Points on a hilly landscape, in no order, each with its height.
From any point a climber steps to the highest of the 4 points nearest to it. It stops when none of these is higher. Distance is the straight distance between rows; heights are no part of it.
vule (h 54.9): [  0   1  23  -5 -13 -26  27   1  28  31   6   1   0  -7   4  24   0  34
 -20 -28]
rufef (h 32.7): [ 46  19  25  -6 -34 -37  14  -8   6  15  15 -12   1   3  26  26  -4  32
 -15 -32]
Sof (h 34.6): [ 45  14  15  -8 -25 -33   8  -9   6  12  11 -13  -8  -3  21  19  -3  17
  -8 -26]
guriv (h 53.0): [-36  -9 -17  -8  15   8  15   7   3  11  -8   6   2  -7   3   5   7  -1
   2  10]
zuv (h 42.8): [ 21   6   2  -5   1  -3   1   3   1   8   4  -5  -4   0  -3 -11  -4   4
  -8  -9]
sepa (h 63.3): [ 29  -4   1   1  -6   4 -15   1  -4 -10   3  -6  -1   7   4 -20 -15 -11
  -6 -14]
Gav (h 40.5): [ 3  7 -5 -4  2  5  2 -5  2  3  0 -2  4 -3 -8 -6  2  4 -2  3]
Dule (h 27.2): [ -4  -1 -17  13  11  27 -26  -2 -24 -33   1   6  -7   8 -12 -19  -1 -27
  19  29]
Mada (h 64.2): [-46 -19 -21  11  26  33 -12  15 -12 -21  -8   5   0  11  -8  -4   6 -18
  17  16]
duli (h 73.2): [ 13   1  -7  18   5  21 -28   3 -15 -27   8   0  -3  11 -16 -26  -9 -20
  11  10]
fupo (h 30.9): [ 34   5   5  -5  -9  -3  -5   0  -2  -1   0  -2  -6   1   9  -8  -8  -7
  -6 -19]
Reg (h 64.1): [ 12   3  12  -3  -1 -19  12   3  10  16   8  -4  -4 -10   1   7   1  16
  -7 -17]
sug (h 20.5): [ 34   4   5  -4  -5  -9   3  -1  -2   3   0  -6  -2  -1   8 -11  -9  -3
  -5 -15]
barem (h 13.3): [ 38   3   7  -4 -15  -9  -7  -7  -5  -3   5  -5  -4  -2  14  -6  -8  -5
  -5 -20]
sumap (h 51.4): [ 23   4  20 -10 -23 -36  22  -3  22  21   7  -5   3  -3  20  26  -4  23
 -14 -37]
rep (h 39.0): [  8   4 -14  16  10  24 -38  -1 -28 -35   5  -2  -5  10 -14 -27 -13 -26
  14  22]
tifu (h 43.5): [ 22   3  13  -3  -8 -27   9   2  15  16   6  -2  -5  -7  12   9   3  15
  -4 -27]
tega (h 64.9): [-46 -15 -23   0  26  26   2   9 -10  -4 -12   3   4   5  -1  -2   5  -8
   8  13]
gadi (h 69.0): [-22   0  22  -3 -10 -20  31  -8  26  31  -7   6  11  -6  -1  26   3  29
 -17 -14]
molu (h 72.9): [-17  -4 -12   1   5  20  -7   5 -11 -17  -8   9   4  11  -3 -10   6 -16
   8  20]
lev (h 69.2): [-1  3 -3  1  3 16 -3 -3 -5 -5 -4  1  3  4 -8 -8  3 -7  0 13]
lurol (h 54.0): [-41 -13 -29  13  31  33 -21  10 -19 -29  -8   5  -2   9  -5 -10   2 -23
  26  23]
vob (h 61.5): [-50 -21 -23  11  35  40 -21  11 -13 -21 -12  -1  -1  11 -12  -8   9 -17
  23  22]
vide (h 28.4): [  4   2 -14  13   7  26 -39  -7 -29 -34   3   1  -2  11 -13 -21  -5 -24
  17  22]
nok (h 56.5): [-19   2  -4  -8   6  -3  11  -2   6   9  -8   7   2  -6  -3   9   9   2
  -1  14]
Tidon (h 31.2): [ 29   4   7  -6  -8 -21   8   1  10  11   7  -9  -8  -4  11   5  -5   8
  -6 -21]
Tuni (h 73.6): [ 15  -1  21 -14 -17 -33  31   1  26  25   5  -2   2  -6  14  24  -2  31
 -19 -37]
datu (h 70.9): [-32  -7  15  -2  -7 -15  29  -5  23  32  -7   6  13 -13   6  32  10  14
  -5   4]
Leru (h 73.1): [ 20  -3  -2  14   0  16 -31   1 -15 -24  10  -4  -1   9  -6 -27 -11 -18
   5   3]
refe (h 16.9): [ 36   8   8  -8 -10 -14   5  -4   3   9   1  -7  -5   2  12  -4  -5   1
  -4 -16]
leba (h 57.9): [ 13   0  18   1  -7 -26  17  -1  16  22  10  -7  -4  -9   7  15   1  18
  -9 -23]
val (h 76.4): [ -5   2  -4  -1  -3  15 -10   0  -9 -13  -7   1   1   5 -10  -9   3 -13
   3  15]
vir (h 5.9): [ -3  -1 -23  12   8  28 -32  -3 -26 -36   1   1 -10   9  -9 -22  -4 -29
  19  32]
zesuv (h 75.7): [ -4   2 -15  12   4  25 -28  -2 -18 -31   0   6  -4  10 -10 -22  -3 -21
  16  29]
sipu (h 48.9): [-31 -10 -12  -5  11  -1  19   2   4  13  -9   9   3 -11   6   9  10  -1
   4  11]
sego (h 70.5): [-29  -8   5  -5   0 -16  20  -3  16  21  -6   9   3 -13   3  23   8  11
  -3   8]
gepat (h 68.9): [ -2   6   4  -3   1 -10   8   0   7  13  -1   0   1  -9  -4   5   5   9
  -4   2]
maso (h 72.1): [ -6   3  19  -3  -6 -22  21   0  20  24   0   0   5 -10  -7  23   7  26
  -9 -11]
Babuf (h 73.7): [-29 -13 -21   4  13  28 -18  10 -14 -26  -6   7  -1  10  -4  -8   6 -22
  18  22]
livav (h 68.6): [ 26   2  -1  -2  -6   4 -10   0  -8 -11   3  -2   0   8  -2 -14 -10 -10
  -5  -6]
Paf (h 63.4): [-34  -9 -20  -6  17  14   8   5  -1   1  -7   5   4  -1   0   1   5  -7
   1  17]
baze (h 73.8): [  0   2  12   0  -2 -20  13  -3  17  21   5  -1  -2  -9   0  16   5  18
  -4 -12]
disok (h 72.3): [ 15   2   0  12  -5  16 -22   1 -12 -15   6  -1   4  10 -10 -22  -6 -10
   0  -1]
Lamu (h 70.4): [-27  -2  19  -7 -10 -21  33  -5  30  34  -9   5  11  -8   3  28   6  24
 -14  -6]
Dat (h 71.8): [ 16   1   0   5  -1  15 -15   2  -9 -15   4  -4   1  11  -3 -19  -6 -10
  -2  -6]
totim (h 10.9): [-21  -9 -24   9  16  25 -25   5 -19 -31  -1   6  -4   7  -1 -14   2 -27
  24  25]
Taz (h 71.2): [-15   4  13  -1   1 -16  15  -1  14  20  -1   3   5 -13  -6  15   8  16
  -4   3]
rakag (h 52.2): [ 36   5   2  -5 -11   0  -9  -4 -10 -11   1  -7  -2   8   7 -14 -16  -9
  -7 -15]
vunun (h 65.4): [-28 -11 -21  -6  15  17   4   7  -4  -3 -11   4   1  -1  -1   1   6 -10
   2  13]
Nopot (h 67.9): [-18   2  -1  -5   1  -8  17  -2  10  15  -6   4  -2  -9   0  11  10   8
  -1  10]
num (h 47.3): [-11   1  25  -9 -13 -28  32  -5  30  36  -1   0   9  -9   5  26   3  39
 -20 -24]
mido (h 29.0): [  7   6   4   0   2   8  -4  -3  -4  -2   2  -3   2   1 -10 -16  -4  -5
  -6  -2]
Medok (h 48.1): [-11   4  -5  -7   3   5   8  -1   0   0  -4   3   1  -2  -7  -1   8  -2
   1  14]
Feniz (h 77.2): [ -6   3  -7   8   0  25 -15  -4 -11 -21  -2   5   5   6 -11 -13   1 -14
   6  17]
kop (h 73.9): [  6   3  -5  13   2  16 -17   3 -10 -14   0   0   4   9  -9 -18  -2 -11
   2   9]
lat (h 20.4): [  6   1 -14  16  11  26 -35  -7 -28 -37  -2  -1  -8   8 -14 -29  -9 -25
  20  28]
nagik (h 57.3): [-21  -6 -19  11   7  27 -19   5 -13 -27  -5   5  -1   8  -3 -13   1 -26
  16  23]
lamo (h 31.6): [ 40  10  10  -8 -15 -27   4  -6   0  11   8  -8  -7  -4  19   6  -8   7
  -5 -21]
tolaz (h 37.2): [ 34  11  17  -5 -22 -31  12  -4  13  13  10  -9  -5  -5  17  21  -3  20
  -7 -25]
pano (h 79.8): [  6   0  -4  16   2  19 -27   1 -17 -24   3   1  -2  11 -13 -22  -4 -19
   7  16]
Pebok (h 71.3): [-24   2  20  -1  -4 -21  25  -7  23  28  -7   4   4 -10  -6  27   8  23
  -7   0]
mef (h 71.1): [ 29  -6   6  10  -5  10 -27   2 -17 -24   8   0  -5   8  -2 -25 -15 -20
   4  -4]
Bok (h 57.7): [ 17  -1 -11  16   8  20 -39  -3 -28 -29   9  -1  -5  14 -12 -31 -11 -21
  14  17]
Gikim (h 62.1): [-6  3 -4 -1 -1  8  1  0 -1 -5 -5 -2  2  3 -9 -9  5 -7 -1 11]
visef (h 68.5): [  3   2  20  -3   0 -24  17   1  17  23   9  -1  -2  -8   3  16   3  25
 -12 -21]
Sila (h 56.1): [ 2  8  3 -7  3 -7  5 -3  2  8 -4 -2 -3 -3 -5 -5  7  6 -3  1]
dozof (h 52.1): [ 14   1  22  -6 -18 -32  22   0  20  24   5  -1   2  -9   9  25   0  29
 -13 -33]
lumak (h 73.0): [ -9   2  24  -2  -9 -25  25  -3  24  30   2   1   6  -8   0  25   0  28
 -18 -18]
Manal (h 68.1): [ 30  -5   5   3  -6   7 -19   2 -11 -17   3   1  -3   9   4 -21 -15 -14
  -3 -11]
Lifod (h 31.9): [ 30   6  15  -6 -18 -29  11  -3   8  10   8  -5  -8  -4  20  15  -5  12
  -7 -28]
Fafe (h 69.1): [-29  -6   1  -7   5 -11  20  -1  14  20  -6   8   5 -16   4  17  10   9
   1  15]
paluv (h 37.7): [ 33  18  22 -14 -32 -33  20  -8  16  14   7  -7   4  -2  24  30  -5  29
 -14 -35]
sez (h 56.0): [11  5  2 -2  3 -5  3  2  4 11  7 -4  2 -6 -6 -3  2  8 -9 -5]
mal (h 71.9): [ -5   6   9   1   3 -14  11  -1  11  17   2  -2   4  -9  -8  12   8  16
  -3   0]
bot (h 68.2): [-19  -4 -13  -5   6  15   5   1  -3  -3 -11   7   4   1  -2  -3   9  -9
   4  20]
vaz (h 67.1): [-32 -12 -21   2  16  26  -6  14 -11 -22  -6   5   1   7  -5  -4   9 -22
  14  19]
lopo (h 63.5): [-44 -14 -22  -5  19  17  11   8  -3   5  -8   3   5  -2   1   5   7  -6
   6   9]
pudos (h 65.3): [-40 -15 -24  -2  16  24  -2   8  -5 -10 -12   6   3   5  -3  -2   5 -13
   7  14]
Turo (h 74.4): [-14   3   1  -7   5  -5  15  -3   9  17  -5   0   4  -8  -4   5   6   8
  -2  12]
Mem (h 64.7): [-46 -16 -20   3  29  28  -5  13 -10 -13 -12   2   4   9  -8  -3   7 -14
   7  13]
gesa (h 45.2): [ 23   5   5  -7   0 -16   5   1   6  13   9  -3  -4  -6   7  -2  -4  10
  -3 -19]
kif (h 21.9): [ 43   8   8  -9 -10 -19  -1  -6  -5   3   3  -9  -3  -5  14  -4  -6   3
  -7 -19]
zomo (h 46.0): [ 20  -1 -11  17  12  29 -43  -7 -31 -34   6  -1  -9   7 -16 -36 -17 -23
  13  23]
der (h 34.1): [ 41  15  10  -7 -26 -28   6  -5   0   7  10 -12  -8  -2  19  15  -5  13
  -7 -24]
difur (h 70.1): [-23 -11 -19   4   7  22 -11   7 -10 -21  -5   9  -2   7  -1  -6   5 -22
  13  21]
Mub (h 43.6): [-13  -3 -19   9   7  24 -20   3 -15 -28  -3   7   2   7  -5  -9   3 -25
  18  25]
Dobo (h 67.3): [  6   9   9  -8   3 -11   9  -1   5  15   2  -5   0 -10   0   2   5  12
  -6  -3]
bir (h 54.2): [-20   3  22 -11 -14 -27  39  -7  32  45  -4   1  11  -7   0  34   1  38
 -20 -15]

Where does a climber stop that starts at each point below?
barem: pano
lopo: pano
sug: pano

Call two points neighbours if one is among the 4 nearest of the other. Go from one point of each pair to the other, from neighbour to neighbour, staying as high as possible. Name the lowest point that can't be avoided.
Babuf and Tuni: sipu
Babuf and pano: difur
lumak and baze: maso
